Points, in no order, along strands that fork and pass close to each other.
Two points are linked if the straight distance between their rows is under 154. Some points are linked to none.
q524: [  6  36   4  40   0 -20  11  45  22 -17 -48 -41  18   5   8  -2 -25  -6
 -18   7  18   3  13  27  -9  -7 -41 -33  15  76 -23  -5 -48 -17  19 -50
  13 -14  22  42  16 -20  -4   4  12  10  28  45  14  -1  20]
q610: [  0 -17  21 -21   8   9 -19  -5 -35  20  -7 -36  10 -16 -41 -19   1   4
  40 -42   7   7  31   6  22  -8   1  -8  -7  19  21 -20  -3   8  10  13
  14  16   6  24   4 -27  13 -67 -27  22  37   5 -10 -12  37]
q254: [ 49  15 -24   1   2  24   8 -10  -9  22 -18 -17 -15  15 -15 -17  10   3
  54 -26  -2  25   9  26  11 -18   9  16   0  34  48   5   9 -25 -16   7
 -46  12  39  32  17   0  16  -4  10  17  37  -2  21  -1  52]
q648: [-10  29   4  31  -2 -14   7   7  17 -32 -33 -60  16 -13  -2 -27   7 -42
  25  11  27  -7   5  15 -34 -30 -25  -3  -5  86 -16 -13 -29 -18  38 -25
  20 -21  48  38   6 -13 -23 -33  -2 -17  -4  50   7   2  10]
q736: [ 70  10 -26   6  38   8  -6 -22   4  20  17 -17 -32  22  -8  -8 -20 -15
  33 -18 -32  29  24  23  19  -8  31  23  13   0  62 -16  35 -19 -37  20
 -77  22  22  34  21  44  39   0  16  45  43  10  33  -3  19]
q334: [ 25  29  36 -10 -19 -26  15 -39 -37  22  13   1  -3   7 -64   3  12   3
  10 -23  -3 -21   6  -1  42  15  -8  34   5 -26  18 -11  28 -19  32 -18
 -23  25 -27 -42  -4   8  21 -12  -7  16   1   9  15 -23 -43]
q399: [ -5 -21 -15 -18  -3   5  22  33  10  -3  26  12 -15  -1  23  55  20 -56
 -47  -5 -24   1 -23 -36  10  20  23   3  17 -66 -38  38   2 -13 -34  26
  -6 -21 -38 -45 -22  13  -3  44   7   4 -23 -35  -1  33 -52]
q433: [-54   1  -6  17 -11  -4   6 -28  36 -31   9  11 -35   4  46  26   3 -39
 -56  37 -18 -27   9 -43 -44 -25  23  30  19 -34 -36  15   1   6 -12  -8
  13 -18   5 -24   2  14  -8  49 -21 -28 -11  -5  18   5 -33]
q605: [-22 -31 -12  42  -9   5  -5  60  46 -19   6   1 -17  10  18  58  -4  -8
 -41  24 -20 -38 -25  28   4  15  -7 -31  -9  -3 -26  37 -62   9 -42 -20
  -1   4 -29 -33  31 -19 -16  64  25 -36 -21   9  -7  11  10]
q300: [ -6  29  52  18  -1 -13 -40  24   2  31  28 -25   2  -3 -12 -23 -20   0
 -16 -20   1  23   8  29  40  31   2 -19  25  30   7 -21  24   3  51  16
 -19  14 -19  -2  -5  50   9 -34 -33  12  11  -6 -22 -34 -26]
q815: [-27   9  44  -9 -34   3  35 -61 -22   9   3  35  24 -18 -22 -39  19  23
  21   4  10  -2 -24 -53   8  10 -20  31 -18 -30   4 -10  22 -17  17  -7
  43 -10  12 -41 -15 -42 -12  -9  -9 -20 -26 -24 -21  22 -11]
q763: [ 24   7  13 -27  10 -25 -23  13 -25  25  20   5  20   1  12 -17 -13  29
 -25 -49   5  35  25  37  50  17 -13 -26  11  20  -6 -21  26  21  40   5
 -12   7 -16  39 -34  21   3 -39 -30  25  19   3 -27 -29 -40]
q50: [  0  45  35  -7 -14   0   0 -55 -48  15  24 -13  -6   4 -34 -21 -19  14
  10 -36  15  -8  13  -7   7 -24  -1  42   6 -12  13 -35  25 -26  26  -4
 -19  12  23   1   0  13  31 -21 -33  37  20  14  22 -26 -20]
q278: [-23  -5 -39  39  41  18 -28 -25  22  -4  30   3 -41   9  19 -36 -24   7
   8   2  12  51  -1  13  -9  -9  16  42   3  -1  29 -28 -20  11 -30  19
 -14 -12  53  32   9  52  44  19 -36  28  30   3  30   3  28]
q408: [-14 -26  14 -47  -2   9 -34  39 -17  12 -10 -37  20  -8 -21   2 -43  22
 -16  -3  24  -2  30  -1 -21  13  -4 -81  -9  15 -14  10 -32  30  21  -2
  32   9 -37  27  -1 -49  -4 -46  -2   4  18   8 -21   1  27]
q374: [-52  11 -16  -3 -18  51 -13  -7 -11 -16   9  37  -2  11  86 -36 -13  23
 -18   9  26  37 -35 -10 -21   6 -18  43   6  -6  21   8 -13   3 -49  23
   1   0  48  20  10  22   7   9 -14  -3 -11 -29  11  -1   7]
q780: [-22  24 -12   4 -32  49 -13   8  -1  -3  11  17 -11  27  47  -6 -28   1
 -17   4 -16  13 -15 -20 -14 -21  -6  21  26 -24  19   3   8 -27 -50  14
 -15  14  25  11  12  32  12  21  -4  14  23 -15  19  -2 -13]
q164: [-12  -7  -8 -30   5 -12 -19  -4 -11 -15  -4  -6  11   3  35 -17  13  31
 -32   6  59  30 -23   0 -37  27   0 -25  -9  27   9  27   3  31  24 -14
 -16 -18 -21 -16  -3 -20   4  -8  -7 -24   4  -7 -13  35  46]
q179: [-26   8  77  -1 -25   2  -9 -10 -60  20  28  56  22 -36  40 -13   6  71
 -21 -11   0 -13   5   0   3 -36   9   5  43 -18 -25 -20  48   9  -1  12
  -5   9   6 -22 -12  -6 -25  26 -34 -15   7 -16 -25 -12 -48]
q133: [ 42   8  -2  22 -25  49  10  47 -19   7 -42  16  28  19  44   7   8  45
  46 -10 -18  14 -11  13  14 -21 -17 -34  27  17  38   8  34 -48 -26  17
 -28  16  12  29  26 -23 -19  36  50  11  44   8   7  17  20]
q759: [-13  -4  23   9 -55  37  21   7 -28   3 -24  18   0  -6 -45  37  22  24
  13  38   0 -64  -9 -13 -19   9 -24  21  -3 -39 -36   0  -9 -29 -25 -32
  26  24   2 -61  18 -29   9  34  10   0 -43 -24  22  -4 -19]
q962: [ 19 -36 -24 -25  16  12 -19   0 -14  -4  12  48  13  -3   8   7  18  51
  -4   9  17   0 -42  16  -7  53  -6  18 -34 -25   1  18  -5  38 -58  -8
 -15  12 -25  -5   9 -28   6  15  28 -36 -14 -23  -5  14  18]
q779: [ -1 -27  50 -45 -22   4 -39  24 -45  29 -16 -44  28 -16 -34  17 -11   9
  27 -55   4   4  29  -6  -3 -14   8 -56  13  16  -7  -2  31  24  27  31
  22  22 -28  12   6 -56  -6 -60  -8   6  38  -1 -28  -8  11]
q383: [ 15  -9 -13  16 -24  50  29  25  11  -8 -38 -18 -16   8 -30  37   0 -15
  21  33 -21 -33  14  -5 -50 -16  -1   5   0  -9   2  28  -4 -45 -10 -24
   6   2  23 -31  26 -15  -3  20  47 -11 -14  -6  25   9  50]
q956: [ -8 -24 -40 -44 -23  31  11  46  -3 -14  -2  12  22  43  74  24 -14  28
 -32  -9   4  37  -5  -9 -23  31   8 -61  -6 -15  -8  37   2 -10 -18   3
  -3  -5 -39  14   8 -10 -11  42  30 -25  -2 -33 -16  34  11]
q482: [ 10   9   5  19  10 -26   9  -3  -8  -2  -8  26  30 -20 -17  -8  15  18
   0  17   4 -45  -9  13 -19  -2  -5 -21  10  21 -52 -20 -45   5   5 -19
  27  22 -10  32 -16 -29 -60 -11  22 -33 -42  33 -14  -8 -39]
q769: [-11  -9  24   3 -19  19   2  -3  -1  -4 -11 -11  18 -14   8 -14  20 -16
  29  10 -13  -1   4  -1 -30 -32  20 -30  31  37 -10   3  27 -23  27  40
   5   8  13  19  -9 -13 -64  -9   3 -26   3  14 -33  -6   0]
q604: [ 14   7  18   1  42 -68 -22 -20  12 -13  35  12 -19 -21 -30  -4  18 -11
 -33  12 -10  -7  25  -7  53  34  10  22 -22 -14  -2  -5  -6  40  56  17
 -12  -4 -56 -17 -49  34   0 -42  -9  13  -7  26  -3 -26 -36]
q927: [ 30   5  -6  -7  22  12 -44  22 -33  14   9  33   9  -4  27 -17  11  72
  -5 -28   6   7 -20  56   3  20  -1 -21  27  38  11  -7   3  36 -25   6
 -40   7 -15  21  -2  -6  10  15  -4  -2  38  -3  -8   4  30]
q272: [  7 -28  -7 -14 -21  16   0  59  -5   6 -14 -42  -5  -1 -57  60  11 -14
  14  14 -23 -46  12   5 -12  20   7 -52 -15 -30 -31  26 -22 -26  13   8
  19   1 -45 -57  -1 -16 -32  21  23  -2 -32  -7 -11  16  -1]
q687: [-52   3   3 -16 -16   6   1 -47   6 -16  33  52  10  13  66 -26   6 -16
 -24  12  12  41 -51 -46  10   6  -8  59 -21 -28  24  16  -1   3 -41   9
  11 -13  10 -26   0  20  33  -4  -9  -7 -23 -41  15  35 -27]
q160: [  6  -5 -39  15  13  -4  17  55  67  -7   0 -36   1  42  23   7 -38 -62
 -31  16 -17  42  -9  25  21  11  12 -22 -38  11  29  42 -29   3 -12  -2
  -2 -21 -12   1   7  32  11  19  25  -2 -13  -9 -10   3  54]
q47: [ 28  10 -13 -14 -19  21  19  27  -2  18  -3   1  14  24 -27  24  -6   0
  14 -11 -41 -10  14   7  36 -19  -4 -35  18 -31  -9  -8  12 -37  -7  27
  -1  25 -25  28 -17  -6 -31   9  23  19 -16  -1 -10 -15 -37]
q661: [ 23 -11  -6 -15 -29  16  31 -42 -28   5 -35 -12   9 -17 -42   1  38  -4
  50   3  27 -12   6 -18 -25  14 -10  22 -17  24  22  13  31 -20  41 -29
   8  -7  19 -42  12 -43   8 -24  12  -6  -9 -10  14  15  26]
q145: [-30 -16  14 -18  45 -28  -8 -65 -17  -1  50  28 -17 -40   2 -49  20  11
   0 -30  16  40  23  -7  26 -15  33  34  20  -5 -14 -47   5  35  16  10
  12  -3  15  30 -60  20   3 -31 -70  20  15  21 -12  -8 -19]
q951: [ 25 -12  20  -5  54 -37 -37   3 -20   1   8 -36 -12 -29 -32 -39  20  -3
  34 -31  18  17  11  41  47  42  10  -5 -17  44  44 -25 -16  34  20  19
 -26   7   6  27 -13   6  18 -43 -16  33  25  30 -13 -23  25]
q926: [ 28   1   5  -6 -37  58  10 -27 -40  22 -21  -2   5   0 -23 -12  29  20
  71 -13  -2  -8 -12  12  -7 -30 -10  19  -3  17  46  -1  46 -30  -1  11
 -20  12  39 -17  24 -29  -8 -12  15  11  20  -1   8   7  44]
q580: [ 13  -8 -28  -9   6  32  -5   3  21  18  30   7 -25  38  19  11 -37 -37
 -24 -26 -50  33  19  -8  20  -9  38   8  32 -45  20   5  31 -17 -36  43
 -20  10  -4   7   2  46  10  20  -2  40  20 -18  25   2  -5]
q421: [ -1 -27 -16  21   5  -9   0  55  40   5  -4 -27 -22   1 -29  51  -4 -45
 -21  17 -29 -48  -1  33  12  12   6 -37 -25  -9 -18  29 -40   9   6  -4
   1 -16 -55 -53   5   4 -28  26  19 -16 -28   3  -3 -11  18]
q418: [ -7  10  68   6 -27 -27 -38  16 -53  11 -18 -22  35 -29 -48   3 -23  48
  21 -24  25 -31  15  21  -7   0 -57 -48  11  24 -21 -34 -28  20  19 -20
  14  26 -18   9  10 -45   0 -34   8  20   9  26 -22 -18 -33]
q551: [-34 -22  40 -38  -9  18 -18 -10 -47  -5   1   2   5 -38  12 -27   3  34
  -6 -33  21  -9  38 -15 -40 -58  17 -26  28  23 -42 -19   9  31  18  30
  26  12  14  42 -24 -59 -24 -36 -40   1  42  13 -16 -10  -4]
q24: [ -9 -34  47 -44 -11 -12 -34   1 -57   6 -10 -22  23 -27 -33   7 -29  56
  -3  -7  42 -37   6 -12 -44  14 -41 -66 -25  20 -32  -9 -33  43  34 -22
  32   4 -25  12   8 -59   7 -39   5  -3   3   4 -21  14  12]
q895: [ 20  21 -23  30  16  16  22  67  35  13 -16  -9  13  26  26  -1 -30 -17
   4  11 -14  37 -33  13  36  14 -11 -13 -20  13  40  15 -37 -17 -47  -5
 -11  15  14  46  14   8  21  20  35  20   6 -21   2   4  48]
q440: [-13  56  40  -7 -26 -26  63 -36 -11   4  18  18  23  -2   4 -14  22 -24
  11   5  16  -1 -24 -55  25  -4   1  23  -5 -32 -10 -21  42 -39  15   0
  14 -11  13 -22 -29   1 -14  16 -19  -4 -26   4 -21  12 -67]
q627: [ 30   0 -17  18 -18  27  10  64  -7   2 -28   9  25   1  42  26  11  27
  29  10 -23   0 -11  24 -13   3  -2 -54  41  22  -1  16  25 -52  -8  24
 -19   1 -10  -2  11 -14 -44  48  60 -13  -1   2 -22  29   8]
q198: [ 11  12 -21  -1 -39  46   1  52   2 -26 -31 -14  19  32  64  29   3  17
 -15  16   4  23 -22   4 -30  22 -27 -33   4  28   0  50  11 -39 -11  -3
 -25  -8  -5 -19  31 -14 -19  59  40 -19  -1 -10 -18  35  24]
q27: [  3  -7 -21  -8  36 -50  11 -76  38 -20  -4 -18 -22  10 -18 -20  38 -38
  18  13  16  14   1 -28  -9  12  17  51 -22  10  12  21  18  18  33 -21
   1 -38  -9 -43  13  18  31 -22 -24 -18   3  -8  14  29  28]
q410: [ 25  15  19   2 -14   1  15   2 -10  29  -3 -15   6   5 -59   9  18 -25
  41  -6 -12 -14   6   5  27 -13  16  -2  -3 -29  17  -9  22 -24  20  14
 -11  16  -7 -18  -5   1 -10 -16   6   3 -13  -2  -9 -24 -19]
q708: [-24 -21 -33  10  22  26 -20 -36  14   5  27  33 -41 -11   3 -22 -19  10
   9   6  13  21 -21   0   6   6 -14  65 -15 -29  22  -8 -18  18 -66   9
   2   8  35   9  -4  20  53  -9 -31  31  19 -16  37   7  31]
q512: [ 59  -9 -45 -11  48 -37  34 -46   9   6  -1 -10 -35 -16 -53  24  19 -63
  39  -2 -36 -15  59   0 -15 -13  38  29 -10 -28   1   2  18  -6  19 -10
 -25   2  -1   7  -9  26  10 -35  28  11 -16   1  23 -18   3]
q154: [  1 -11 -15  25 -14   4  25  10   2 -21 -21  36  17  -9  16  27  21   4
  -1  30 -29 -47  -7   9 -26 -20   7 -27  24 -22 -49  -2 -27 -29 -20  -6
  18  15  -1  16  -2 -26 -60  22  39 -34 -37   3  -8   1 -29]
q84: [ 48   7 -10   4  28 -35 -14  17  -2   8 -17 -13  20 -11 -29 -14  29   8
  24   5  27  -4 -21  38  42  55  -6 -12 -40  31  24 -10 -14  38  -1 -15
 -41  -2   7   8 -13  -4   7 -15   8  -7  -6   9 -21  -8  34]
q414: [  1 -20   7  31  41  -7 -20   4  23   7  -3 -39 -28 -23 -34  -9 -21 -32
  18  16   5 -18   4  21  -3  -3  16  -8   2  30   2  -8 -39  23   3  -8
   7   8  12   0  11   9   5 -33  -1   1   4  28  32 -20  50]
q279: [ 17 -11 -44  -6  43 -45   7 -15  51 -14  12 -16 -26   3 -33   6   2 -38
 -24  25 -10 -11  24  -1  36  24   5  21 -42 -36   3  12 -28  30  25   3
  13  -6 -30  -1 -29  31  23 -28  -6   3 -14   5   9 -17  -7]
q123: [ 29   0 -42 -25 -25  22  45  32  35   6 -35 -34  10  37 -19  52 -14 -23
   4  22  -1 -11  12  -9   1  -4 -21 -12 -34 -23  -3  23 -22 -27 -21 -36
  17 -10   2 -20  24 -15  10  18  29   6 -19 -21   2  17  28]
q291: [-40   6  19 -15   6 -14  37 -74   4 -21   9  36  -1  -8  13 -48   4   2
  -1  14  20  24 -44 -66   6  21  -6  56 -20 -38  16  -3  11  -5   3 -12
  23 -15  14 -29 -23   2  22  -8 -26 -14 -16 -31  15  35   7]
q88: [ 46 -31 -51   0  58 -30  23 -27  47  -4   4   2 -39   0 -38   8   4 -58
  28  14 -37  -3  23   4  13   4  21  45 -48 -26  27  -3   7   6 -13  -2
  -8 -14  19  12   7  50  35 -15  14  15 -23  -8  29 -10   7]
q719: [ 22   5 -27 -28  30 -11   3  31   6  -8  10   9  -1   7  -7  30 -20  33
 -58   5  -3 -24  16  17   9  12  -7 -23 -10 -27 -38   1 -49  22   4 -25
  10  20 -44  25 -34  -3 -16  -1  12   8  -7  18   9 -22 -30]
q860: [ -8  27  27  28 -20 -19 -21   6 -35 -13 -16   8  26  -7 -17   6  18  45
  14  16  25 -40 -14  27 -22   8 -30 -21  21  49 -21 -27 -15   4   7 -25
  -9  18   4   0  -3 -26 -19 -12  -4 -14 -20  23  -3 -13  -8]
q175: [-29 -27  57 -29  27 -24 -28 -42 -47   9  30  18   8 -46   0 -27  18  19
  -1 -51  12  10  24 -14   4 -31  31  -8  36  18 -19 -34  25  39  36  23
  15   8  -9  24 -39 -27 -11 -36 -52   6  50  11 -26 -23  -5]
q465: [  8   3   2   6  54 -63 -11 -41  -2   1  41  26 -13 -31 -15 -12  22 -12
  16 -18  -7  11  19  -1  46  19  37  31   7 -23   6 -26  17  26  35  25
 -14   3 -13  31 -54  27  -1 -35 -31  10  -8  23  -5 -31 -36]
q761: [-31 -13 -14  19   2 -18  20  -1  50 -15  20  -5 -28  27   1  35  -1 -67
 -21  25 -32 -26 -23 -25  30   5  -7  54 -37 -57  -4  24 -14   6 -19 -12
  10 -20 -31 -75  24  34  39  27 -15  -6 -39 -24  15   8 -24]
q275: [-19 -14 -23  14  -8  23  17  14  18 -28  -1  27 -18  -6  50  37  19 -30
 -22  34 -45 -34   8 -36 -36 -21  15  24  50 -39 -38  18 -10 -22 -53   4
   2   0  20  12  -2   0 -25  48  35 -13 -15   2  23   9 -37]
q281: [ 16  17 -21  16   7 -17  26 -12  38 -12  13 -43 -34  44 -28  31 -15 -63
 -17  14 -27 -22   7 -21   7 -21  -2  45 -31 -22  14  14  -3 -10  -8 -20
   3 -34  -7 -49  45  55  31  26  -6   2 -10  -1  32   0  -7]
q564: [-49   2  86 -34 -45  -5 -16 -27 -74  -7 -19  14  40 -47  39 -46  -8  61
 -26 -17  34  -2  13 -19 -31 -46 -26 -38  13  21 -21 -19  39  17  34  19
  24 -11  21  26  -9 -50 -33 -13 -33  -3  14  -7 -36  12 -26]
q100: [ 13  47 -31  28   3  -2  16 -14  27 -19  -8 -41 -19  47  -6   3 -25 -34
 -15  -1   1  10  17 -10 -10 -31 -12  24  -7   3  11   1 -11 -12   4 -19
 -10 -12  14   3  30  41  27  14 -12  11  18   6  30   1  19]
q552: [ 14 -10  -1  -5   5  11 -17  61   9  15  -1  -1  13   9  -5  24 -50  60
 -31   4  -2 -13  10  21   1  10 -16 -82  -2   9 -17   6 -56  20  -9 -13
  14  21 -50  44  -2 -35 -17   8  17  10  16  18   1  -6  22]
q155: [-17  54  -3  23 -17  14   4 -37  -3 -11  18 -35  -3  17  -7 -36 -14 -17
  20  -2  13  10   1  -2  -7 -37  -1  45   2  27  14 -42   5 -33  32  -5
  -1  -2  49  37  14  33  14 -12 -34  24   7  20  21 -15   0]
q203: [-24  23  26  52   7 -22 -28   1   1 -19  -5  12  14 -19  21 -34  16  23
 -11  25  23 -10 -38  24 -18  10 -13   6  16  57  -2 -19 -14  28  10 -19
   7  -7  29  -4   7   3 -16   3 -19 -26  -6  25  -4   3   7]
q470: [ -8  14  19 -32 -31  11  20 -27 -31 -15 -33 -15  19 -11   0 -26  24  -7
  22  -3  35   6   9 -26 -39  -6  -2 -14   0  40   8   5  40 -25  43  11
   5 -20  24   1  -1 -38 -23 -18   9 -18  -1  11 -15  18  -7]
q184: [ -4 -28  -9  -9  26 -41  22 -17  41  12   7 -13  -6 -33 -44  16  18 -49
  -4  25  -6 -27  17 -31   4   9  26 -11 -33 -33 -24  15  -1  32  43  14
  33 -20 -38 -39 -25 -12 -22 -34   3 -26 -33  -8 -13  -4   7]
q452: [-13  13  20 -29   4 -49  23 -37  14  -6   2 -35  10  -7 -48 -20  18 -46
   7   5  25   3   5 -45  15  20   5  19 -21  -6 -10   8   8   8  57 -10
  28 -31 -20 -32 -12  -7  17 -46 -25   1 -18  -3   1   7   1]
q54: [-23  -1  34 -12 -48  32  -7  24 -44  11   9  41  16  -6  43   9   8  45
 -36 -10  -4  -6 -32  -2  12  -7  -6 -19  43 -27 -29  -4  26 -33 -25  13
 -15  14  -5 -21  -6  11 -14  44  -4   4  -8 -32 -25   8 -77]
q822: [ -8 -11 -26  -5  45 -16 -17  -6  10   3  28  13 -12   3  55 -37  -9  20
 -36 -29   4  53  12  24  15  11  21 -16  37  32   3 -11  15  22  23   8
 -13  -5   1  39 -31  43   5 -25 -35  -5   7 -12 -10 -23 -17]
q835: [-21 -10 -18 -50   1  25   0  25   1 -13  20  16   8  16  14  18 -41  25
 -80  -5  17 -10  10 -11   6  23 -15 -12 -25 -50 -33  26 -46  32 -37 -23
  22  21 -37  21 -13 -18  11  17  -4  -8  -6 -21   3 -12 -13]
q197: [-17 -16  35 -23 -53  39   1  27 -36   7 -27  42  35  -5  60 -10   8  54
   5  -9 -21   2 -15 -11  -4 -22 -18 -43  26 -15 -34 -11  43 -29  -1  42
  17  -1  11  15   5 -30 -63  46   7 -22 -28 -22 -61  18 -51]
q225: [-24   3   4 -39   5   0  -2 -38 -35   0  29  36  10   0   0 -39 -14  46
 -26 -22  52  38 -23   3  50   8 -21  37 -34 -33  11 -12 -20  14 -12  -8
  21 -11   2  14 -39  -1  34 -19 -38  28  -6 -15  -9   1   1]
q626: [ 10  -6 -35  46  28 -14  13   8  40  -3 -11  11 -31   1  27  42  17 -72
  36  46 -52 -12   3  -4 -44 -38  25  24   0  -6  20  13  13 -22 -14   2
 -22 -39  34 -27  28  51 -23  22  62 -21 -32  10   7  15  12]
q144: [-27   4  15  34 -28  -1  12  24  27 -20  19   9 -15  29  12  19   3 -48
 -13  21 -10  -8 -65 -21  34  21 -17  52 -19 -14  14  21 -21 -18 -55 -20
  -4  -8   0 -46  44  35  22  39   6  -5 -35 -33  -3   6 -23]
q333: [ -5  18  34  37  -6  -5 -27  43 -16  -6 -46 -15  41 -14  16 -23 -28  44
  13  -6  21  -2  10  30 -26   1 -48 -74  18  87 -22 -18 -49  -7  20  -9
  19   6  10  75  16 -61 -14 -15  11  15  38  42 -14   6  12]
q623: [  7  -4 -19 -50  -3  21  25  11   5  16  22  -4   3  19   6  27   1 -31
 -27 -21 -26  20   2 -25  25   1  21  -6  12 -54  -8  15  19 -15 -13  37
   8   5 -17   1 -20  18 -12  19   3  -2 -16 -31 -11  -1 -44]
q97: [ 22  12  26  12   7  -7 -30  55  -6  24 -20 -24  39   2  -5 -25 -22  34
  14 -24  17  34  -7  42  21  22 -40 -79   4  69  11 -17 -28   8  21  -1
   3   5  -7  57   4 -34  -1 -12  10  17  30  19 -41  -5   4]
q883: [ -6  25  -5  22   2 -27  44 -48  11 -15  14  22 -11  -6   6  -2  39 -37
  19  19 -17 -26 -24 -50 -17 -11   6  71   3 -31 -13 -24  12 -22  -7 -13
  14  -4  23 -11   3  26  -3   9   3  -5 -38  -7  16   8 -50]
q701: [ 18  -3 -25 -39 -15  10 -29   6 -42  16 -19   5  15   2  24 -13  13  69
   2 -29  45  26 -18  28  -9  16 -15 -27 -15  22  21   3  11  27   5 -14
 -19  -3  -3  16  -5 -32   5 -12  -9  -2  26  -5 -19  10  37]
q843: [ 32  43  -2  26 -21  11   7  59  15  24 -19 -18  34  35   2  -7 -30  17
  18 -18   1  43  -1  37  57  12 -30 -43  -1  33  28 -11  -6 -28  -5   6
  -5  13   9  43   1   4   1   9  15  28  19 -13 -20  -5  -2]
q731: [ 20 -14 -41  50  31 -26   3  30  72  -9 -23 -10 -25   5  55  38  -3 -66
   0  30 -39 -13   8  27 -28 -36  18  -9  -1  44  11  33  -4   3 -12 -13
 -28 -42  10 -18  19  29  -8  41  50 -27   3  26   4   9  48]
q405: [  3 -43  -4  33 -16  39  10  -8   8  16  -9   7 -20 -14 -61  20  13   7
   8  35 -17 -59  18  -8 -22   8  16  13  13 -28  -3  16 -11  -1 -27 -26
  29  23 -10 -61  23 -11   6  17  22 -15 -13 -14  38 -15  43]
q690: [-18  -3 -36 -17  11 -29  -7 -34  12 -25  -3  -6 -11  12  27   7   7  -5
 -50   2  32  17 -13 -15 -17  23  11  32 -11   7   2  35  22  27   8 -28
 -14 -25 -27 -46   3  15  28  10 -22 -22  11  -4  19  24  25]
q146: [ -8  -5  42   5 -50  40 -20  22  -9  15 -13  14  26  -1  25 -23   3  37
  52 -20 -43   8   4  23   4 -46  -1 -57  30  31 -18 -16  52 -31  17  52
  12   5  22  18  20 -28 -63   7  -2  -7   8   0 -41 -11 -17]
q157: [ 61   1 -13  20  24  24   8 -30  -5  15  14  19 -43   6 -39   7  -4 -12
  37 -18 -47  -7  33  14   2 -24  30  56  24 -35  29 -31  22  -7 -50   4
 -44  34  18  15  19  34  26   9  17  32  22  14  46 -22  -3]
q752: [-14  -2 -28  31  40  -7 -37  12  41 -13  10  -9 -24  19  36 -28 -32  -4
 -46   1  17  51 -11  23   1  10  15  10  17  36   5  -7 -25  19  -9   1
  -8 -19  26  21   3  46  23   4 -41   3  18  10  16  -3  21]
q758: [  2  -9  -8 -62 -12  14 -11  -3 -38   9  10  37  23  -8 -16   5 -23  78
 -31 -18  32  -7  -4  16  22  10 -32  10 -39 -63  -6  -2 -21  41 -22 -21
  25  21 -36  10 -37 -20  21  -2 -15  10  -2 -25  -2 -13 -12]
q546: [-40 -10   2  30  26 -18 -24 -22  17  -9   3   5 -19 -19 -20 -34  14   8
  14  27  14 -11 -19   3 -14  10   4  17   0  25   1 -15 -30  28  16 -13
  18  -9  20  -2  -2  -5  11 -39 -21 -18   5  14  12  -3  31]
q972: [ 28 -19 -36   7   9   4  33 -43  14 -26 -10  24 -12  -1  10  25  40 -38
  32  30 -25 -11 -10 -28 -49  -6  14  52   1 -14  12  16  33 -17  -6  -4
  -9 -14  19 -13  13  26  -2  10  34 -14 -16  -5  24  17  -3]
q295: [ 26 -11 -11   7  26  -7  28 -88  -4  15  25  25 -49   1 -54   9  22 -30
  33  -5 -21 -19  48 -26 -26 -16  51  65  14 -38   8 -25  40  -9   7  -9
 -18   9  19  -4  12  22  31   1   4  25   8  -7  40  -9 -30]
q999: [-11  26 -22 -20 -55  -1   7  33   5 -10 -44 -49  25  36  -2  41  -9   5
 -28   5  24   9   7 -20 -30   8 -25 -25 -17  12  -9  37  11 -31  19 -20
  -3 -25 -17 -34  22 -15   5  27  18  -4 -10   2 -15  27  10]
q535: [-55 -12 -10  16  22  -9 -13 -38  37 -24  21  48 -28 -30  43   6   2  -2
 -11  25  -9   1  12 -39 -69 -14  41  39  47 -24 -12  -6  31  28 -18  26
 -14 -10  21  -6 -24  18  -3  24 -31 -14  11  10  35   0 -33]
q19: [-17 -24 -50 -14  12   6  -4  30  54 -10  15  -1  -5  28  56  14 -19 -28
 -49   6  -2  35 -12  10   1  18  33 -32 -14  -3  -3  37 -20  25 -12   3
  10 -16 -24  13  -8  17  -9  10  14 -29  -9 -20  -7   8  16]
q404: [-22 -11  27 -15 -52  42  16  20 -16  15 -25 -18   5   1 -73  17 -18  15
  14  10   0 -31  14 -18 -10 -15 -13 -23  -3 -35 -30   1   0 -34   1   4
  39  19 -10 -49  10 -39  -6  26  -6  17 -24 -16  -6   6 -14]
q705: [-18   5   3 -19  13  -7   8 -65 -40   9  35  30   3 -20  19 -62  17  34
  18 -40  29  44 -14 -14  43 -25   2  38 -13 -14   4 -36  27   0   6  14
  15   2  28  18 -43   3  15 -35 -56   8  -3  -1 -13  -5  -1]
q982: [-35  -2 -17  27 -28  14   8  28  36 -24 -10   0  -1  20  21  15  -5 -12
 -33  22   7 -17 -41   5   2  13 -32  23 -27  -1   2  35 -45  17 -44 -20
   0  -4  15 -28  30   1   3  33  13 -35 -17 -10   5   6  11]
q187: [ 35   3 -16  51  51 -35  -7  17  53   7  -9 -19 -22 -10  -6  18 -11 -59
  21  18 -24  -6  21  36 -18 -16  19 -14   9  43  14  -5 -29  16   4 -10
 -10 -19  15   9  11  18   2  -4  36  -8  14  44  16 -17  43]
q515: [ 27  23  62   6  19 -37 -46  13 -25  17  12 -35  -7 -23 -52 -26   1 -20
  17 -30  -2  -3  14  24  58  39  -2   1 -16  24  44 -26  30  14  45  39
 -24  34 -29 -18  -1  22  23 -60 -10  31  36  29  -8 -44 -12]

Follow the links from the first point to the second, and from the first to the third. Name the last point that the two ways share.
q452; q470; q708 => q279
q822; q275; q279 => q408
q291; q175; q515 => q408
q758; q690; q661 => q279
q399; q225; q433 => q860
q815; q225; q154 => q860
q524; q133; q404 => q198
q133; q97; q580 => q198

A fork is a point with three links. Follow the links from the first point to the second and name the forks in between, in order.
q779; q175 => q408 > q145
q780; q627 => q623 > q198
q648; q281 => q198
q144; q860 => q623
q551; q701 => q145 > q279
q515; q623 => q951 > q408 > q860
q564; q610 => q145 > q408
q610; q146 => q408 > q145 > q279
